A landscape with many valleys, sampled at points; each row gives a point and its height.
A ball rolls from a point to the lowest of its 6 nearest points, and stops where none of them is lower. Distance is the straight distance between rows; heights are no part of it.
Q_19 height 49.4: 31	16	-10	19	32	-7	-20	19	84	9	42	31	48	24	-36	25	-28	0	30	5	23	22	0	-3	22
Q_593 height 16.8: 4	12	-24	-37	7	10	-78	-3	33	26	23	42	13	28	-25	28	-16	-26	6	6	51	-5	-22	7	7
Q_901 height 25.6: 9	1	9	26	14	-7	30	10	-7	-9	-2	-14	2	7	2	7	-5	-1	-3	-7	-13	-1	10	5	-5
Q_618 height 19.7: -31	-1	-11	-38	-14	24	-32	-12	-20	-1	-14	4	-24	6	-6	-12	26	-10	-16	-8	6	-1	6	17	-13
Q_16 height 42.3: 25	-4	-13	2	23	-2	-40	10	55	12	25	33	37	33	-33	25	-24	-11	18	7	34	25	-6	-8	19
Q_812 height 45.6: -40	-1	-2	-35	-43	6	-12	-25	-53	2	-35	-12	-27	-16	4	-27	27	6	-20	-5	-1	-14	2	10	-12
Q_444 height 43.1: 6	12	-2	10	-1	7	6	2	5	6	9	-3	-4	4	6	10	6	3	5	-2	-2	-9	4	16	-2
Q_36 height 63.8: -24	-22	15	6	-21	-14	46	-14	-56	-17	-35	-35	-28	-38	28	-36	9	19	-19	-6	-38	0	3	-12	-10
Q_757 height 31.9: 17	3	4	22	13	-6	22	12	3	-2	9	-6	-1	9	3	10	-6	2	6	-4	2	-4	6	-2	-6
Q_75 height 50.0: -7	-6	19	28	-6	-15	55	5	-22	-21	-23	-24	5	-30	22	-23	-4	18	-6	1	-43	5	9	4	1
Q_583 height 46.5: -1	11	-29	-42	7	14	-89	-8	40	29	23	47	14	31	-31	28	-21	-23	12	6	60	4	-22	12	9
Q_726 height 69.5: -19	-19	20	16	-26	-12	49	-9	-44	-17	-33	-36	-16	-39	34	-29	7	20	-17	-3	-42	6	4	-9	-2
Q_722 height 27.7: -3	1	14	7	-14	-3	20	1	-21	-12	-22	-12	-2	-3	8	4	7	2	-12	-10	-29	-3	7	3	-7
Q_233 height 50.5: 39	8	1	21	9	-3	8	13	47	7	31	7	23	18	3	22	-14	4	21	8	6	7	5	-13	17
Q_176 height 76.7: -20	-4	15	26	-30	-15	61	-12	-42	-17	-29	-40	-18	-51	44	-25	4	27	-16	-3	-53	3	6	-7	-8
Q_66 height 24.4: 11	-8	14	49	11	-13	47	9	-1	-5	-1	-18	18	-6	6	12	-6	9	1	-4	-19	15	5	0	13
Q_999 height 16.0: 14	9	-1	14	10	0	13	9	9	4	14	-3	-3	4	2	9	-2	1	8	-6	5	-10	5	8	-2
Q_870 height 38.4: 21	19	-26	-27	22	9	-68	1	58	11	34	51	21	36	-33	33	-25	-21	18	4	46	4	-11	5	-2
Q_290 height 54.1: -33	3	-3	-31	-43	2	-2	-23	-58	3	-35	-15	-24	-20	8	-27	24	8	-19	-2	-12	-18	-3	9	-12
Q_182 height 37.6: 48	16	1	25	26	-13	6	22	69	1	36	21	35	19	-9	20	-28	7	28	4	12	11	13	-14	15
Q_836 height 38.3: 24	-1	-12	-7	30	-2	-44	11	52	9	27	35	31	35	-32	22	-22	-16	18	6	39	16	-5	-7	14
Q_230 height 6.9: -22	3	-7	-19	2	13	-17	-3	-18	2	-12	0	-17	4	-6	-15	14	-6	-10	-3	13	-1	9	22	-4
Q_822 height 20.8: 9	-11	16	41	15	-13	41	12	-10	-9	-5	-17	11	-1	3	4	-9	7	-2	-5	-20	9	8	1	9
Q_372 height 23.2: -19	8	-7	-17	-8	4	-8	-6	-24	-1	-17	-6	-16	-4	0	-14	11	2	-9	-3	5	-6	9	25	-4
Q_383 height 24.8: 1	-4	-12	-17	11	17	-37	7	31	8	23	29	13	25	-12	11	-4	-19	4	14	29	3	-10	-7	1
Q_327 height 14.2: -22	7	-9	-23	-7	13	-12	-7	-25	-2	-17	0	-18	-1	-2	-17	13	-2	-10	-3	10	-3	5	25	-6
Q_557 height 25.3: 0	-7	16	29	8	-9	42	7	-18	-20	-17	-15	5	-9	5	-7	-3	5	-5	-4	-26	6	9	3	-2
Q_552 height 48.4: 34	14	-8	19	23	-9	-16	18	74	9	39	31	42	19	-20	22	-24	5	25	8	17	17	8	-5	23
Q_972 height 30.8: 21	2	-4	12	16	-5	10	11	20	4	18	-3	0	6	4	12	-7	1	12	2	12	-8	2	-1	3
Q_540 height 17.9: -4	-2	-13	-4	5	22	-26	5	19	12	22	16	7	16	-5	5	5	-15	1	13	24	6	-10	-2	8
Q_803 height 74.8: -14	-13	18	18	-20	-6	44	-3	-32	-19	-31	-21	-2	-26	24	-24	7	11	-15	1	-43	5	6	-8	-1
Q_137 height 24.9: -17	-9	-8	-19	14	21	-34	1	3	13	6	3	-16	13	-8	-1	10	-13	-3	-1	27	-1	-8	4	-1
Q_160 height 90.0: -35	-8	2	-30	-43	0	2	-32	-75	1	-38	-29	-47	-38	10	-39	30	14	-19	-8	-21	-27	-12	5	-24
Q_741 height 72.0: -16	-10	17	24	-26	-12	56	-10	-41	-19	-31	-37	-14	-44	38	-29	8	24	-15	-3	-47	5	7	-6	-4
Q_229 height 46.2: 6	10	-19	-35	5	12	-71	-4	28	26	23	39	10	27	-23	27	-13	-24	6	3	43	-6	-18	-4	5
Q_364 height 64.1: -35	-18	16	2	-20	-4	47	-19	-62	-20	-31	-31	-40	-41	25	-48	20	21	-23	-6	-43	-5	3	-5	-27
Q_204 height 62.5: 8	20	-32	-33	12	15	-80	-6	59	22	29	54	20	35	-31	36	-21	-20	14	5	51	9	-20	13	5
Q_756 height 63.5: -30	-19	17	5	-17	-7	49	-18	-60	-20	-35	-33	-35	-40	26	-44	14	19	-20	-7	-38	-1	4	-10	-21
Q_15 height 51.5: 16	4	-9	1	18	2	-6	12	29	8	25	14	10	7	-3	5	-9	-1	15	13	23	-2	-1	1	15
Q_279 height 43.8: -8	-4	14	-9	-16	-10	17	-3	-41	-10	-31	-18	-12	-14	9	-7	6	2	-14	-9	-23	-17	7	-1	-7
Q_454 height 33.0: -7	-4	19	27	2	-13	49	6	-22	-23	-21	-16	5	-13	13	-13	-3	7	-8	-3	-37	6	15	4	1
Q_917 height 24.2: 11	-11	7	40	14	-11	41	12	-4	-6	2	-18	11	5	5	11	-9	3	3	-4	-13	8	8	-5	6
Q_57 height 35.3: -1	0	-10	-9	12	17	-29	3	25	9	26	24	13	18	-6	3	1	-13	6	11	26	6	-12	-5	8
Q_938 height 11.7: -26	1	-10	-31	7	27	-36	-4	-10	2	-5	8	-22	9	-8	-9	22	-16	-12	-4	15	-4	-1	17	-16
Q_690 height 53.6: 33	1	5	35	11	-3	31	11	25	1	23	-6	18	20	5	21	-10	5	15	6	-4	8	6	-17	10
Q_530 height 58.1: -24	-4	9	-21	-31	1	23	-18	-55	-15	-32	-14	-28	-27	15	-27	23	6	-15	-5	-34	-26	-3	-2	-27
Q_575 height 55.4: 2	-2	24	34	-10	-28	70	5	-28	-26	-23	-34	-9	-47	42	-20	-10	25	-7	0	-53	-4	17	-3	0
Q_898 height 45.4: 44	13	3	22	18	-9	11	18	62	2	31	16	33	21	-1	22	-23	4	23	9	4	11	8	-14	16
Q_561 height 32.0: 16	4	-13	-15	23	4	-44	8	42	7	28	40	23	33	-27	15	-21	-19	12	10	39	12	-6	-8	5
Q_804 height 25.8: 10	7	-13	-20	14	10	-47	4	35	9	29	41	18	32	-20	19	-10	-23	8	10	32	4	-9	-7	-1
Q_735 height 39.7: 21	1	-1	11	16	-5	1	13	30	13	26	3	6	7	1	12	-11	4	16	8	19	-1	1	-6	15
Q_55 height 39.4: 26	2	-16	-9	31	0	-49	12	56	13	32	37	31	41	-37	26	-28	-19	18	5	42	19	-6	-11	10
Q_716 height 78.6: -13	-3	17	29	-31	-19	69	-14	-44	-21	-29	-42	-21	-54	46	-24	7	31	-14	-4	-62	-1	9	-6	-11
Q_211 height 28.6: -16	-6	-10	-29	15	24	-43	2	1	9	9	10	-18	16	-9	0	12	-22	-4	0	29	-10	-10	5	-5
Q_649 height 17.6: -3	2	10	0	-16	-4	12	-1	-21	-6	-22	-16	-8	-8	3	6	8	3	-9	-11	-20	-10	7	8	-5
Q_506 height 48.5: 29	8	-4	14	11	-4	-14	11	60	10	32	24	36	18	-13	24	-16	4	22	13	16	15	3	-8	27
Q_235 height 65.4: -32	4	1	-25	-44	3	3	-29	-59	-1	-35	-17	-27	-24	9	-32	27	10	-19	-4	-20	-22	-8	5	-19
Q_397 height 39.9: 22	-3	8	27	12	-9	25	12	5	0	9	-13	3	10	3	15	-7	3	6	-3	-1	-1	5	-5	0
Q_193 height 53.4: 40	0	2	34	10	-3	30	12	31	-1	21	-3	21	20	9	21	-11	5	17	8	-3	12	4	-17	10
Q_379 height 49.1: -10	-8	17	20	-12	-5	40	1	-27	-20	-25	-16	4	-16	18	-13	4	10	-13	0	-41	4	6	-5	-5
Q_975 height 37.7: 28	4	1	17	10	-10	11	12	27	11	24	-3	8	12	4	18	-12	4	17	2	12	-1	2	-9	12
Q_29 height 50.2: -5	8	-6	3	-7	10	0	1	-3	8	-1	-7	-6	0	2	8	10	3	-1	-5	1	-2	0	20	2
Q_990 height 18.0: 6	-2	-12	-23	8	19	-46	0	28	12	24	33	11	27	-16	18	-5	-24	3	9	28	2	-13	-11	2
Q_616 height 45.3: -13	7	-4	-15	-11	-3	-4	-2	-29	-2	-19	-13	-14	-10	-1	-7	9	3	-7	-8	-1	-9	6	20	-4
Q_412 height 53.1: -4	-5	-13	-29	13	17	-53	1	9	15	13	19	-7	16	-13	8	3	-28	0	3	34	-9	-14	-2	-1
Q_49 height 61.2: -24	8	3	-26	-35	1	8	-23	-50	-9	-28	-13	-21	-24	10	-25	23	7	-15	0	-21	-22	-3	7	-19
Q_285 height 45.7: -30	13	-7	-28	-29	4	-1	-17	-39	-4	-29	-6	-15	-13	6	-22	17	5	-14	-2	-12	-14	1	21	-11
Q_958 height 44.2: 32	1	4	29	11	-8	20	14	25	7	19	-8	11	17	7	23	-9	3	12	5	3	7	4	-16	11
Q_142 height 51.7: -7	-7	-8	-29	16	21	-47	3	5	15	14	15	-11	16	-14	6	6	-24	-1	1	33	-9	-13	0	-4
Q_318 height 40.9: -31	10	-7	-32	-27	9	-6	-15	-35	-4	-27	-2	-16	-8	1	-20	21	3	-17	1	-2	-9	7	20	-10
Q_648 height 47.1: -5	-7	-9	-12	4	23	-38	2	17	17	21	17	3	18	-11	8	4	-19	2	10	27	5	-13	-5	6
Q_216 height 20.2: 27	9	-17	19	33	2	-31	13	76	8	38	35	50	32	-39	32	-23	-8	29	7	30	32	-10	-4	15
Q_14 height 47.2: 21	4	-6	4	15	-4	-9	14	34	12	26	7	13	7	-4	9	-14	2	17	12	26	2	0	-1	19
Q_761 height 20.9: -9	-8	-7	-20	12	21	-41	4	5	14	13	11	-8	17	-11	3	7	-19	-1	1	32	-1	-12	-4	4
Q_927 height 38.0: 1	6	4	7	-13	2	7	1	-14	1	-12	-12	-7	-3	3	11	8	2	-4	-9	-17	-7	9	12	-5
Q_857 height 47.8: 29	4	-6	9	12	-9	-6	12	41	15	26	10	19	7	-8	16	-14	3	17	10	23	7	1	-5	27
Q_603 height 50.3: 2	5	-15	-39	13	12	-63	-2	13	20	20	29	-5	18	-16	14	0	-26	2	-1	43	-17	-22	1	-2
Q_482 height 41.5: -8	-8	16	7	-19	-5	23	-3	-32	-14	-27	-19	-6	-12	12	-2	6	2	-14	-5	-33	-2	7	-2	-4
Q_270 height 66.2: -2	1	20	34	-15	-23	73	-3	-34	-26	-26	-33	-13	-56	49	-24	-1	32	-10	-6	-59	-2	13	-4	-15
Q_97 height 51.3: 25	1	-7	5	17	-4	-13	11	39	15	29	15	21	9	-8	12	-15	2	18	13	25	8	-1	-5	26
Q_591 height 55.8: 14	3	-5	0	18	1	-15	13	38	10	28	18	19	12	-7	2	-12	-3	15	16	29	7	-3	-3	19
Q_84 height 66.3: -35	-18	13	-9	-35	5	33	-26	-65	-18	-35	-25	-44	-35	19	-35	31	17	-25	-14	-49	-15	-1	-5	-31
Q_489 height 63.6: -30	-11	9	-14	-32	2	25	-26	-59	-17	-30	-20	-37	-31	21	-32	28	10	-22	-10	-41	-19	-3	-5	-29
Q_819 height 43.5: 21	14	-27	-24	30	7	-68	0	60	15	32	52	21	41	-36	34	-26	-19	20	-1	51	7	-12	6	-2
Q_208 height 63.9: -25	0	6	-23	-38	1	15	-25	-58	-8	-31	-18	-29	-32	15	-29	26	7	-16	-7	-30	-26	-7	1	-26
Q_889 height 31.1: 20	-6	7	40	14	-12	36	11	3	-3	6	-20	9	9	7	15	-6	1	6	-3	-8	9	7	-6	6
Q_998 height 26.2: 6	-10	18	48	10	-20	52	12	-12	-8	-8	-23	14	-9	6	2	-8	14	-2	-5	-28	12	7	6	16
Q_132 height 39.3: 37	17	-5	23	32	-13	-11	21	82	6	41	28	43	22	-32	25	-31	4	35	3	21	17	5	-3	22
Q_643 height 30.1: -8	-1	12	-6	-17	-8	7	-3	-32	-6	-25	-20	-10	-9	5	3	7	1	-11	-13	-20	-12	7	7	-1
Q_772 height 31.0: -1	-4	-10	-13	7	22	-35	4	24	12	23	27	10	21	-7	8	1	-19	4	13	27	5	-12	-8	6
Q_50 height 13.1: 15	14	-22	-28	10	14	-69	-6	45	15	28	47	19	29	-27	34	-15	-25	11	4	38	3	-15	0	1
Q_737 height 24.5: -11	0	-10	-2	0	19	-19	1	4	13	10	0	-1	8	-2	0	10	-2	-2	2	17	3	-4	11	9
Q_840 height 50.4: 14	-3	-9	-7	22	1	-26	13	37	7	28	27	19	19	-17	5	-17	-12	14	15	33	15	-5	-4	15
Q_64 height 25.0: 6	2	-11	-14	16	14	-38	5	37	8	26	35	18	29	-14	11	-8	-21	8	15	28	6	-13	-8	6
Q_265 height 44.0: 1	2	-13	-37	14	10	-65	-2	16	23	17	28	-3	21	-16	16	-1	-27	3	5	40	-13	-23	-1	2
Q_518 height 53.5: -22	9	5	-26	-24	-7	7	-14	-45	-10	-27	-10	-18	-18	9	-19	15	6	-11	-2	-14	-20	4	14	-14
Q_289 height 31.8: 26	6	-15	13	25	1	-31	11	68	10	33	32	43	29	-33	30	-20	-5	22	10	28	28	-5	-7	23
Q_498 height 45.2: 20	-1	-10	3	21	-4	-23	13	48	13	28	23	31	18	-18	17	-20	-5	17	13	30	16	-6	-7	29
Q_802 height 64.2: -15	-7	19	22	-20	-15	58	-6	-32	-20	-28	-25	-6	-39	34	-24	2	22	-14	2	-49	3	7	-3	-2
Q_263 height 59.4: 28	-6	7	36	14	-3	33	13	16	0	19	-12	15	17	9	20	-7	4	8	3	-2	11	6	-14	6
Q_696 height 58.0: 6	6	-9	0	11	10	-10	8	26	9	29	13	6	10	1	-2	-2	-3	13	14	24	1	-5	3	9
Q_462 height 41.7: 28	-2	6	26	9	-8	22	11	15	4	17	-14	3	14	6	18	-9	5	9	0	4	2	6	-12	4
Q_825 height 61.0: -29	-20	18	-6	-20	-9	39	-16	-55	-19	-34	-28	-32	-35	23	-41	16	13	-21	-10	-38	-10	3	-11	-24
Q_130 height 39.2: -42	0	-7	-38	-36	14	-16	-22	-45	4	-30	-6	-22	-6	0	-24	26	1	-20	-4	1	-8	4	11	-9
Q_450 height 34.8: -3	-7	-12	-24	10	16	-49	3	19	17	19	21	1	22	-12	13	0	-22	0	7	30	-4	-14	-10	3
Q_816 height 52.6: -9	-6	15	-8	-17	-11	23	-8	-42	-15	-33	-23	-11	-13	12	-9	9	5	-15	-8	-28	-9	7	-6	-9
Q_572 height 25.1: 36	16	-16	25	44	-15	-16	24	95	8	44	26	50	27	-39	33	-33	1	36	0	32	24	-3	-7	20
Q_432 height 23.8: -2	-8	18	38	8	-21	52	10	-17	-15	-20	-21	12	-23	15	-8	-9	16	-6	-4	-33	7	14	4	11
Q_98 height 12.6: -17	-6	-10	-24	13	24	-34	0	-9	4	-1	7	-18	12	-10	-7	14	-17	-6	-2	24	-6	-3	10	-9
Q_248 height 15.1: -13	-4	-8	-4	0	15	-20	1	-3	13	1	-5	-12	2	-3	3	9	-1	0	-2	18	4	-3	15	6
Q_560 height 78.0: -4	0	22	38	-26	-25	82	-8	-43	-28	-26	-44	-23	-54	52	-25	7	29	-17	-8	-63	1	12	-11	-22
Q_9 height 32.3: 28	3	-16	11	28	4	-44	8	71	12	32	33	42	40	-43	35	-25	-13	20	4	35	32	-13	-9	13
Q_8 height 9.5: -18	1	-9	-15	1	11	-19	0	-12	9	-7	-5	-16	3	-4	-9	11	-4	-6	-4	18	-2	2	22	-2
Q_827 height 38.9: 24	3	-9	8	22	-2	-31	11	59	12	29	28	40	24	-27	27	-20	-5	19	13	29	26	-4	-7	29
Q_680 height 62.8: -32	-14	16	-10	-30	3	35	-24	-60	-20	-31	-25	-38	-36	21	-39	27	13	-22	-11	-47	-13	0	-6	-29
Q_693 height 30.9: 44	17	-1	22	29	-11	-3	23	74	4	35	20	38	20	-22	23	-29	6	30	5	13	12	9	-10	22
Q_704 height 59.9: 38	2	3	40	10	-4	37	11	25	-5	22	-4	21	21	8	19	-11	4	18	8	-6	14	5	-19	9
Q_979 height 78.2: -30	-9	6	-23	-41	2	13	-30	-66	-4	-35	-27	-38	-31	11	-30	32	13	-20	-10	-31	-24	-7	-1	-25
Q_759 height 48.6: -16	10	5	-16	-14	-9	5	-7	-36	-5	-27	-14	-16	-14	5	-12	11	2	-9	-8	-12	-15	5	18	-9
Q_581 height 49.7: 42	12	5	27	13	-5	17	16	48	3	29	9	27	22	4	21	-18	8	21	7	3	9	9	-20	13
Q_742 height 71.2: -17	-11	19	19	-27	-9	51	-7	-34	-20	-33	-28	-7	-37	34	-26	7	21	-13	3	-47	5	5	-7	-2
Q_895 height 14.4: -30	5	-9	-29	-8	17	-21	-5	-20	-4	-20	3	-17	1	-3	-15	21	-3	-14	-8	7	-1	8	24	-11
Q_703 height 52.7: -13	-1	12	-20	-19	-11	20	-13	-47	-17	-32	-15	-22	-20	11	-19	10	3	-12	-7	-26	-22	3	3	-18
Q_767 height 18.2: 11	7	-15	-27	9	14	-59	2	37	15	26	41	14	30	-21	26	-10	-27	7	6	36	0	-16	-8	4
Q_799 height 18.1: -18	3	-10	-37	10	28	-49	-5	-4	4	6	14	-22	13	-8	-5	19	-23	-7	-3	23	-11	-9	12	-15
Q_715 height 23.5: -1	-1	15	18	-6	-3	35	3	-20	-18	-20	-10	2	-7	10	-2	3	-2	-10	-4	-34	1	13	1	-8
Q_650 height 27.4: 4	1	-13	-29	8	18	-55	2	22	17	21	29	6	24	-17	20	-4	-26	4	6	34	-3	-16	-11	5
Q_885 height 68.8: -15	-16	19	6	-20	-10	36	-10	-42	-18	-37	-27	-12	-24	19	-19	9	10	-16	-3	-38	3	5	-13	-6
Q_21 height 30.6: 17	15	-17	-23	17	9	-58	3	46	10	30	47	21	33	-26	27	-19	-26	12	5	36	3	-13	-4	0
Q_986 height 59.3: -21	-11	16	-13	-17	-6	32	-16	-51	-19	-33	-23	-29	-29	17	-33	19	7	-19	-7	-35	-17	1	-9	-22
Q_697 height 49.3: 1	4	-12	-1	5	18	-14	7	19	8	20	9	4	6	-1	2	5	-2	6	7	19	4	-5	7	4
Q_647 height 48.0: -5	5	0	-4	-13	-1	-2	-4	-20	2	-17	-15	-9	-7	1	7	7	-1	-6	-10	-6	-9	7	17	0
Q_369 height 40.5: 23	-6	6	41	12	-11	37	8	10	-2	8	-17	10	12	6	16	-5	2	8	-2	-9	13	7	-11	8
Q_567 height 67.6: -26	-17	18	15	-22	-15	54	-13	-52	-13	-32	-42	-28	-45	31	-38	10	23	-18	-9	-39	1	4	-7	-11
Q_77 height 52.8: -3	-4	22	33	-9	-25	67	4	-27	-22	-25	-29	-5	-43	36	-25	-6	24	-7	-2	-50	2	13	1	1
Q_550 height 30.7: 17	-8	10	45	13	-10	41	11	4	-2	6	-20	15	6	7	16	-8	6	5	-3	-12	16	7	-6	8
Q_247 height 61.3: -13	-11	19	7	-20	-4	33	-3	-35	-15	-31	-20	-4	-14	15	-9	8	6	-14	-2	-36	1	6	-10	-5
Q_18 height 32.8: 9	10	1	16	7	0	15	6	0	-2	7	-5	-1	3	5	11	2	0	5	-5	-5	-9	6	10	-8
Q_405 height 36.3: 13	12	-8	4	12	0	4	7	19	7	22	5	4	3	2	10	-3	5	10	5	16	-3	1	7	4
Q_806 height 44.7: 8	15	-27	-32	3	11	-79	-8	44	24	26	47	18	30	-26	34	-17	-21	11	5	49	3	-20	4	5
Q_721 height 42.6: 41	16	-1	21	18	-9	-3	19	65	5	33	21	36	18	-10	21	-23	6	26	8	10	11	8	-12	21
Q_860 height 15.2: 44	19	0	26	36	-15	-5	27	81	5	40	24	44	21	-26	26	-33	8	34	2	17	14	9	-11	23
Q_324 height 52.9: -1	9	-17	-40	7	11	-75	-4	18	25	20	35	0	18	-20	16	-9	-28	7	7	49	-11	-25	1	0
Q_457 height 57.4: -9	-3	21	27	-9	-17	58	-1	-26	-25	-28	-21	2	-37	29	-23	-3	20	-9	1	-46	3	12	1	0
Q_967 height 36.9: 22	11	-20	-21	25	2	-60	4	56	7	31	48	22	41	-34	29	-24	-23	15	3	42	3	-10	-2	-1
Q_192 height 9.0: -23	-3	-11	-19	4	18	-21	0	-14	3	-6	1	-20	8	-6	-8	12	-7	-8	-4	18	-1	4	18	-6
Q_220 height 36.8: 23	5	-14	-10	29	2	-54	9	53	9	28	41	26	37	-32	21	-26	-20	16	7	40	14	-6	-7	8
Q_631 height 92.5: -35	-15	9	-26	-37	-2	10	-37	-83	-6	-38	-34	-61	-39	8	-43	34	19	-26	-14	-34	-26	-8	7	-32
Q_570 height 42.4: 28	5	-20	-10	33	1	-59	9	65	15	32	40	27	43	-41	33	-30	-19	21	-2	48	16	-9	-8	5
Q_928 height 54.4: -14	-13	16	-8	-19	-12	29	-8	-44	-15	-32	-22	-17	-22	15	-18	11	6	-16	-9	-31	-12	8	-10	-12
Q_884 height 23.1: 7	-5	13	33	19	-12	37	10	-11	-11	-4	-15	3	3	-1	5	-5	1	-1	-6	-15	7	10	-2	1
Q_731 height 33.9: -6	3	-14	-39	15	23	-54	-4	2	14	14	21	-14	13	-15	1	9	-28	-1	0	34	-18	-17	5	-10
Q_449 height 41.9: -9	-3	-15	-4	1	24	-26	3	9	13	13	6	-2	11	-7	3	9	-8	-1	6	25	8	-8	2	8
Q_766 height 72.6: -30	-14	10	-22	-37	2	21	-32	-65	-9	-33	-23	-46	-34	19	-31	32	11	-22	-9	-39	-19	-7	-4	-28
Q_27 height 66.7: -30	-15	16	9	-22	-13	52	-17	-61	-21	-35	-38	-38	-46	28	-44	16	23	-23	-9	-40	-3	5	-7	-21
Q_312 height 73.1: -22	-15	14	22	-30	-18	61	-16	-53	-15	-34	-47	-28	-54	36	-33	11	29	-18	-9	-47	4	7	-5	-8
Q_288 height 51.2: 33	7	-3	14	8	-9	-2	12	46	11	25	8	22	11	-2	21	-15	5	19	9	18	6	2	-9	24
Q_971 height 35.4: -8	0	10	-12	-15	-12	10	-4	-36	-7	-27	-18	-12	-13	4	-6	8	3	-11	-8	-19	-16	8	8	-6
Q_101 height 11.3: -18	-5	-9	-13	6	16	-26	2	-7	13	-2	-2	-14	6	-6	-4	9	-8	-5	-1	23	1	0	14	0
Q_864 height 70.2: -16	-19	18	10	-21	-7	46	-8	-44	-16	-32	-32	-11	-28	24	-24	6	15	-14	-3	-38	5	6	-13	-2
Q_96 height 36.2: 1	-9	22	42	3	-22	55	11	-13	-11	-17	-25	9	-25	15	-4	-10	17	-2	-3	-35	9	15	3	14
Q_228 height 54.6: -6	-10	-11	-18	9	19	-40	1	13	15	16	17	-1	21	-9	9	7	-23	3	5	31	0	-14	-7	3
Q_414 height 22.6: -12	-6	-10	-9	8	20	-29	1	6	13	9	2	-7	9	-4	-1	11	-7	-2	2	24	3	-8	7	6
Q_908 height 21.6: -13	2	-8	-7	-5	2	-9	-1	-17	6	-15	-13	-12	-2	-2	-3	7	4	-8	-4	8	-5	6	20	3
Q_873 height 46.8: 41	15	-7	27	40	-17	-10	27	89	9	41	23	48	22	-36	32	-36	7	36	1	24	22	5	-8	23
Q_431 height 60.3: -19	-18	20	-1	-17	-7	40	-9	-52	-18	-36	-30	-25	-32	22	-30	11	9	-18	-7	-33	-6	3	-13	-12
Q_499 height 83.5: -35	-17	11	-21	-39	1	14	-33	-75	-4	-36	-33	-52	-40	10	-34	33	14	-26	-14	-35	-22	-8	1	-26
Q_773 height 57.3: -35	-1	1	-32	-42	4	-4	-29	-61	3	-36	-18	-26	-25	6	-31	29	8	-18	-4	-14	-19	-4	6	-16
Q_3 height 27.6: -39	4	-8	-34	-24	19	-19	-15	-31	0	-26	1	-20	0	-4	-16	24	-2	-18	-4	5	-1	9	21	-11
Q_194 height 32.9: 20	0	3	21	14	-9	16	12	12	4	17	-11	2	12	1	15	-6	2	11	-3	7	-6	7	-5	5
Q_765 height 33.1: 8	7	5	17	7	-3	19	5	-6	-8	1	-5	-2	5	4	8	2	-1	1	-8	-13	-9	5	9	-9
Q_717 height 55.9: -21	2	7	-24	-26	-6	21	-19	-50	-11	-30	-14	-23	-27	12	-25	18	5	-14	-5	-27	-24	-1	1	-19
Q_891 height 41.1: 1	10	-7	7	4	12	3	5	11	5	16	3	0	1	3	5	3	2	7	2	8	-3	-1	14	5
Q_262 height 38.2: 32	10	-11	16	22	-2	-25	16	71	9	35	26	46	23	-27	26	-23	1	25	10	21	24	-6	-5	25
Q_636 height 25.7: 2	-1	13	23	6	-5	34	5	-15	-15	-14	-10	2	0	5	0	-2	1	-6	-6	-24	1	11	5	-8
Q_100 height 31.4: -30	9	-8	-25	-18	8	-9	-10	-31	-5	-24	-2	-16	-5	1	-21	18	2	-16	-3	1	-8	9	24	-11
Q_698 height 43.7: -1	-8	26	39	0	-29	61	9	-19	-18	-23	-26	4	-37	29	-15	-11	25	-3	-1	-45	1	16	2	11
Q_163 height 44.5: -11	7	3	-12	-15	-8	1	-2	-28	-6	-23	-15	-13	-12	2	-3	8	2	-9	-10	-8	-13	8	19	-3

Where does a ball stop that starts at each point below?
Q_160: Q_230
Q_84: Q_649
Q_176: Q_432
Q_235: Q_230
Q_726: Q_649
Q_27: Q_649
Q_364: Q_649
Q_290: Q_230
Q_591: Q_999
Q_716: Q_432

Call two points neighbours if one is among the 6 nearest of the other. Go from one point of each pair to the other, from neighbour to neighbour, staying as low as possible. Name the highest point that can't be avoided.
Q_432 and Q_822: Q_557
Q_649 and Q_432: Q_722
Q_990 and Q_540: Q_772
Q_715 and Q_999: Q_757
Q_216 and Q_860: Q_572
Q_990 and Q_50: Q_767
Q_230 and Q_761: Q_414
